Each row is a point on a tangle of strands that fork, close into loops and nearly touch. The rows are in no order.
Two points are linked if the straight distance between their rows is under 85.4. Some points are linked to none.
K_625: [-32  10  11  11  -3 -37  -5  37 -11 -27 -40 -21   5  -6 -13 -31  10 -41
  -5 -14   4  25 -19   0   1]
K_255: [  6 -14  45  32  -4  -6  -7  13  -1  24  18   1  33  40  29  51  23  11
   0  35  21   6  26 -28 -17]
K_190: [-17  19 -52   0  -5  13  26   1 -22 -11 -12   5 -15 -34 -10   1  14   3
   7 -32  32   4  -3  -7  51]
K_421: [ -2 -13  27  20 -18 -15   4  30 -23  22  14   4  32   4  46  26  27  -1
   4  25   7  15  42 -15  -6]
K_941: [ 35  13   3  12   4  13 -25  15  -1  -2 -12 -13  17  28  -1  19  30  -7
 -25  11   9 -28   5 -44  -9]
K_465: [ 45   2  -4   0 -17  -4 -23   4  32 -11  -8 -19  16  19 -13  -9   0 -30
  11   0  18  -8 -26 -25  15]
K_407: [-13  16   8  57 -20 -13  -4  30   3 -17  -2   2 -10  34   8 -14  -9  18
  -1 -44   2  -8 -14  29 -23]
K_274: [-19 -14  20 -46  18  -7  22   1   0  23  -6  -9 -13 -11   2 -15   2 -13
 -10  -1 -16  32  -5   6 -20]
K_591: [-20  -2 -12 -19   9   8  15   0 -31   8  -2 -10  -1 -19  11  44   7  15
   2 -16  18  11   8 -14 -30]
K_82: [  5  34  27  19 -12  -5 -19  14  -5 -22 -11 -17  21  23  15  -1  20 -14
 -14  15 -18 -18  14 -17 -18]
K_396: [-14  40  55  25  -5  30  -9 -15  22   3  15  -4   8  47  39  78  25  10
 -37  43  16  -4  16 -19   9]
K_159: [ 38   5  -6 -16 -14 -16 -30 -20  22  26   6  10 -21   1 -36 -48  22   1
  -9  -2  14 -32 -29   5  32]
K_277: [ -4   7  18  -3  -4  36  11  -1 -26   8 -30   1   1  24  41   0   3 -20
  -4 -15 -13  13  38 -30  20]
K_21: [ 16  -1  12   5 -24  -5  -5   5  29 -35  -4 -19   8  36 -14 -25 -16 -25
  23 -12   3   1 -26  -8  14]
K_500: [ 44   4  -2  37 -14  15 -21 -11  56  -4  21  -2  10  36  -4  10  44   1
 -26  28   8 -28   7  -4 -13]
K_111: [ -2 -14  35  23 -20  17  18  -3   8  18  13  10   6  37  50  14   2  17
  18 -20  22  22   4  -2   0]
K_339: [  1 -25   1 -13  19 -10 -10  37  -6 -17 -24  11  -6 -14 -28   0 -27 -15
  -3  -9 -20  34 -10  -8  -5]
K_602: [ 25  17   2 -22   0  -6 -32   0  -8   9 -15  12  -8  12 -14 -42  30 -20
  -9   5  13 -36 -24 -26  35]
K_468: [-11   9  23 -31   3   8  -9 -16  33  -7  14  -8  12 -12  39  11  -4 -37
  17  20   5  28  -6   5  -5]
K_387: [-25  14  46  52 -26 -15  18   5  -9 -20  -1  -1  -5  52  10   8  -2  19
   5 -39   4  -8  -7  35 -18]
K_949: [-35  23  32  29  -3 -35 -15  24 -15  -7 -22 -25   9   5  32 -30  12 -26
   5 -13   5   3 -12  16 -26]
K_342: [ -4   3 -19 -20  13  -2   4   9  -5 -16  12  33  -1 -11 -10 -17  17   7
 -12  14 -25   0  16   8   1]
K_24: [ -5  17 -52 -16 -19  11  16  -8 -18 -10  -2  10 -11 -32 -31  11  38  11
   4  -2  40 -23   6 -12  50]
K_327: [  0  18   7 -22   5  28   2 -14  34 -11   3 -30  17  -3  16   5  -1 -36
  23  26   9   9   8 -18  10]
K_297: [ -3 -20  -2  -9  16 -39   8  27 -34  55 -42 -10 -14 -27 -36 -43  -1  12
  -6 -24   5  -4 -10  15   2]
K_815: [ 20 -22 -19   1  18 -27 -33  16 -29  26 -21  12 -23 -48 -23 -51 -54  -1
 -17   3 -37  -7 -26   7  29]
K_261: [-31 -11 -20  10   4  21  42   1  11 -17  18  -5  14   2   8 -10   2  -7
  54   5  28  13   6  -4  31]
K_950: [ -3  -2 -28  -3  -9   8  27  -4  -7  16  -3   7 -28 -10   3  -6 -11   9
 -14 -42  -7   9  10  10   6]
K_750: [  8  16  -6  34  -7  21 -11   0  30 -45  15 -15  22  31 -20  53  14   6
   2  17  17 -18   3 -13 -16]
K_178: [ -5 -20  17 -28  -7  28  15  -8 -23  17 -36  -2  16   3  31  11 -15 -20
  -8  -1 -22  10  60 -24  -4]
K_476: [ 19  19 -28   7   4  28   5 -13 -13   2   9   7 -12  22   9 -30  23   8
   1 -24   4 -46  -5 -14  29]
K_619: [ -7  -7   0   4 -16  22  18   3  24 -34  -6 -24  17  23   1  -9  -4 -31
  46  11  21  10  -2 -19  28]
K_615: [ 18  33 -14 -11   9  11 -13   9 -13 -18   2   3 -19  33  12 -39  10  -6
 -11 -16  -6 -39 -40  -6  25]
K_613: [  8   0 -13 -26   0  10  33 -22  31  22  19 -39 -11   8 -33   3  26  13
  -3   0  30  -2 -27  -3   2]
K_505: [-15 -22  -1 -27  12  29  30 -11   0  10   2 -22  16 -13   7  36  -6  11
  24  13  11  13  27 -14 -18]
K_738: [ 23  21   7 -11 -11   1 -27  -7  23  26  -3 -26 -24   8  -8  -7   8  12
 -30 -27  -3 -14  -7   7 -21]
K_680: [  2  15  59  46  -1   1 -11  -1   5   7  22 -13  22  69  18  61  28  10
 -24  47  10 -10  11 -16  -6]
K_325: [-13 -30  31  37 -15   1  29  -2  -7  16  16  28  25  27  35   0   0  11
  34  -7   9  23  22  21  -2]
K_945: [ -3 -11   4   4  -5  19  -6 -24  -6  -8   7  18   7   0  36  10 -26   2
  13  -9 -13   5  32  12 -11]
K_979: [ 17   5 -26 -38   1 -14 -36 -15 -24   4 -10  23 -10 -43 -34 -16   8  -9
  -7  30   1 -23   1 -13  42]
K_233: [-11  16  -7 -14   6  -7  36 -12   7  14  22 -18 -16   7 -22 -13  24  19
  -1 -20  13   0 -29  20 -17]
K_721: [-21 -12  16  34  16 -22 -35 -22  -7   9  -1  14 -32 -34  -1   7 -72  31
 -19 -17 -39  19 -16  50 -35]
K_910: [-10 -12  17  -2  16 -11 -19  19  -5 -11 -10  11  -8 -14 -14  30 -39  20
  -5  -5 -14  29 -13  11 -41]
K_379: [ 35  -3 -14 -49 -11 -24 -34 -16  12  34 -20 -10  15 -57   5  -6  -5 -44
  -5  26  17 -10   7 -14  21]
K_373: [ -5  15 -35 -21  12  24  -1   5  -5  12   5 -19  -4 -29  13  52   5  10
  -8 -13  31   0 -13 -27 -11]
K_438: [ -7 -49 -15 -35  -7   8  43 -11   1  -1 -13 -14  13 -28 -34  11 -13   2
  30   4  -7  18  40  -6   6]
K_993: [-30 -23 -20   8  21  30  48 -15   0  -8  17  14   3  11   0 -19 -21   6
  48 -15   3   7   9   6  18]
K_938: [ 17   1  -4  -8  17   3 -16  -2  42  -6  51  25  -8   3  -1  14 -10  26
  -2  15  -4   3 -39  21 -23]
K_676: [  0 -12  23 -35  -8  24  13  -7   2  16 -24 -23  29 -10  15  28   1 -16
   5  19   3  17  55 -30 -10]
K_295: [ 41  14  -5   5 -14  -4 -32  -2  48   3  23   7  -7  20 -17 -27  43   2
 -22  10  15 -28 -10   6   2]
K_440: [ -6 -54 -38 -30   6   2  34  21  -4   2   4  38  -1 -13 -14 -10 -17   9
  18  -9   5  20  10  14  30]
K_754: [ 35   4 -30 -47   1 -14 -27 -10   7  23  -9  -6  -9 -56 -18   8  -5 -12
  -8  34  15  -4 -18 -17  38]
K_662: [ 46  -3   1  13  -8  14 -18   4  42   2  -6  -9  25  36   3  15  22 -25
  -5  18  23 -18  -5 -34   2]
K_451: [ -4   2  35  18 -10  -3 -14   9   6 -35  -1  -4  12  39   7   6 -13 -10
  13   4 -18   6 -11  -5 -16]
K_557: [-12  19  12  25  -8  -1  -7  21 -38 -19 -26   6   2  13  22  -7  18  -7
 -15 -19 -19   3  20 -18   2]
K_630: [ 13  -8  -6  -2  22  29 -19 -20  37 -16  45  28  15   3   1  41  -3  22
  10  34  -1  -3 -19   5 -21]
K_192: [ 18 -15 -20  15   4 -16 -22  -3  -6  19  -9   1 -32 -48  -5 -11 -78  25
 -21  -4 -50  15 -18  30 -15]
K_427: [ -8 -12 -17 -20  -3 -39  35 -24 -17  15 -15 -12  -4 -44 -65 -33  -2  10
  -2  -1 -25  -7  27  26  -6]
K_953: [  3  22 -18  13  12 -25 -25  32  11 -29  16  21 -18 -10 -10 -29  -4  -4
   2  -5  -8   6 -42  21   5]
K_628: [-13  -3  34 -39  20  -4  -1  -8  10  15   6 -20  -2  -5  16  11 -16 -15
   5   6  -1  34 -33   3 -26]
K_72: [ 18  18 -13  11  -1  37  -5 -17  -2   8  22   4   8  29  38  -8  31  -2
   4   5  12 -44  12 -22  12]
K_616: [-19   1 -47  12   0  18  29   3 -33  -6  -4  35 -27 -20  14  -9  -1   3
  -8 -52  -3  -1  16  10  27]
K_653: [  4  -3 -29 -19 -10   6   9 -15   9  24   0 -14 -10  -9 -43  -1  42  10
 -14   0  41 -15 -12 -14  27]
K_126: [ 21  19  14  38  -6  14 -25  -4  40 -26  16  -6  16  55  -8  34  27   3
 -27  45  -1 -31  -4  -1 -32]
K_760: [  9 -34 -19 -11  -8  -1   3 -20  10   3  16  28   6 -20  21 -26 -29   1
   9   2 -26  -2  40  34  -1]
K_345: [ 10   2 -21  16  11 -22 -14  -6 -11   4  -6  -2 -31 -37 -24 -32 -61  -3
 -19   1 -47  12 -34   9   5]
K_320: [-11  30   1 -26  20 -18 -18  16 -19   3 -22 -30 -13 -28 -19 -22  21 -18
 -25   1 -12  -3 -19 -15 -15]
K_375: [ 10  21  19  13  -8  13 -27   9  39 -22  28  25 -18  33   7  10   2  27
 -18  -9 -11  -8 -27  19 -20]
K_490: [-15 -26   7  21 -11 -26   9  27 -15   4  13  24  23  -8  23  14   9  15
  18  -4  12  18  14  11 -27]
K_504: [ -2  -5   0  20  -6  29   2  -8  36 -43  27  16   6  14 -11  33 -10  24
  31  12   2   6   5   3  -7]
K_889: [-33  25  54  47 -18 -17  10  15 -35 -25   7  -4   7  51  33  26   7  19
  -6   0   6  -4  -1   3   0]
K_280: [  0 -25 -42  13  -9 -29  -5 -15 -12  -7  11   4  12 -52   9   0 -35   2
  15  -3 -15  -4  27  32 -11]
K_817: [ 36 -16 -31  -6   5 -31 -49  12 -22  13 -17  22  -6 -42 -26 -37 -24   0
   4   1  -9 -21  -6  -4  26]
K_377: [-23  36  -9 -11   6 -30   4 -14 -12 -15   1 -39  -3 -28   3 -23  20 -25
  -1  -3  -3   6 -26  16 -11]
K_431: [-12 -38  -3 -26   3 -21  30 -24  -8   2 -13 -12   5 -31 -30 -10 -17  -2
   5  13 -40  19  34  28 -25]
K_967: [-15 -18 -15 -17  14 -41  38  -6 -46  37 -39   5 -16 -36 -76 -33  -9   7
 -11 -13  -4   5  11  18  28]
K_463: [-22 -36  -6 -23  26 -25  30  21 -36  41 -16   0  -3 -24  -8 -19 -15  -5
  -8 -12 -13  19  -5  17 -21]
K_869: [-12  -4  29  28  13  -7 -36  -8   3 -18  -6  39 -19  -6  -8  19 -43  40
 -15 -19 -29  14  -4  41 -37]
K_42: [-23   5   3  -9  16  46   4 -13 -12 -21  12  32  -7   4  30  20 -15  10
  13  11 -10   8  21  -6   8]
K_623: [  9  -7 -25  -4   2 -15  32  -3 -10  36   7 -12 -20 -24 -32  -9 -11  35
  -6 -29  -6  -2 -11  15 -13]
K_860: [-40  28  12  11  -7 -13   6 -20 -17 -24  -1 -29   1 -11  34   2   7 -26
   6  -9   7  11  -8  15 -23]
K_478: [-32  45  54  11 -10  16  -3  -2 -10 -20   7 -11  -2  51  53  34  11   3
 -17  19  11  -7  11 -16  10]
K_802: [ -4 -52 -31  -2  20  -1  55  -1  -6  15  18  36   8  -4 -15 -19 -20  19
  35 -18  -8   1   7  30   9]
K_220: [ -5  10   7 -18  -1 -23 -10  27  -9 -16 -38 -11  -6  -9 -40 -15   0 -20
 -16 -13 -11  20 -20  -9  -1]
K_928: [ 24   6  -7  -4  20  52  -1   1   9  18   6   6  11  34  22  -6  25 -13
  12  31  16 -38  13 -48  29]

A piece is two or more points that can be reached from each other along the links. Count, over all rows, the pieces, the separate loops (a circle has one, a figure eight two, a Y none), the forks (points with three links) and the tips (points with one).
pieces | 5
loops | 4
forks | 7
tips | 9

A tip is a point with one link. Name the tips that can be reached along the links from each point below, in the order of the rows.
K_938 | K_373, K_440, K_375, K_928
K_869 | K_379
K_478 | K_407, K_111
K_760 | K_280, K_42

Name the points in between on the shortest way along the links from the first point to the second, in order.
K_628; K_82 | K_468 K_327 K_619 K_21 K_451
K_431; K_159 | K_438 K_505 K_676 K_178 K_277 K_557 K_82 K_941 K_662 K_500 K_295
K_377; K_192 | K_320 K_220 K_339 K_910 K_869 K_721
K_440; K_938 | K_802 K_993 K_261 K_619 K_21 K_465 K_662 K_500 K_126 K_750 K_504 K_630
K_967; K_619 | K_297 K_463 K_274 K_628 K_468 K_327
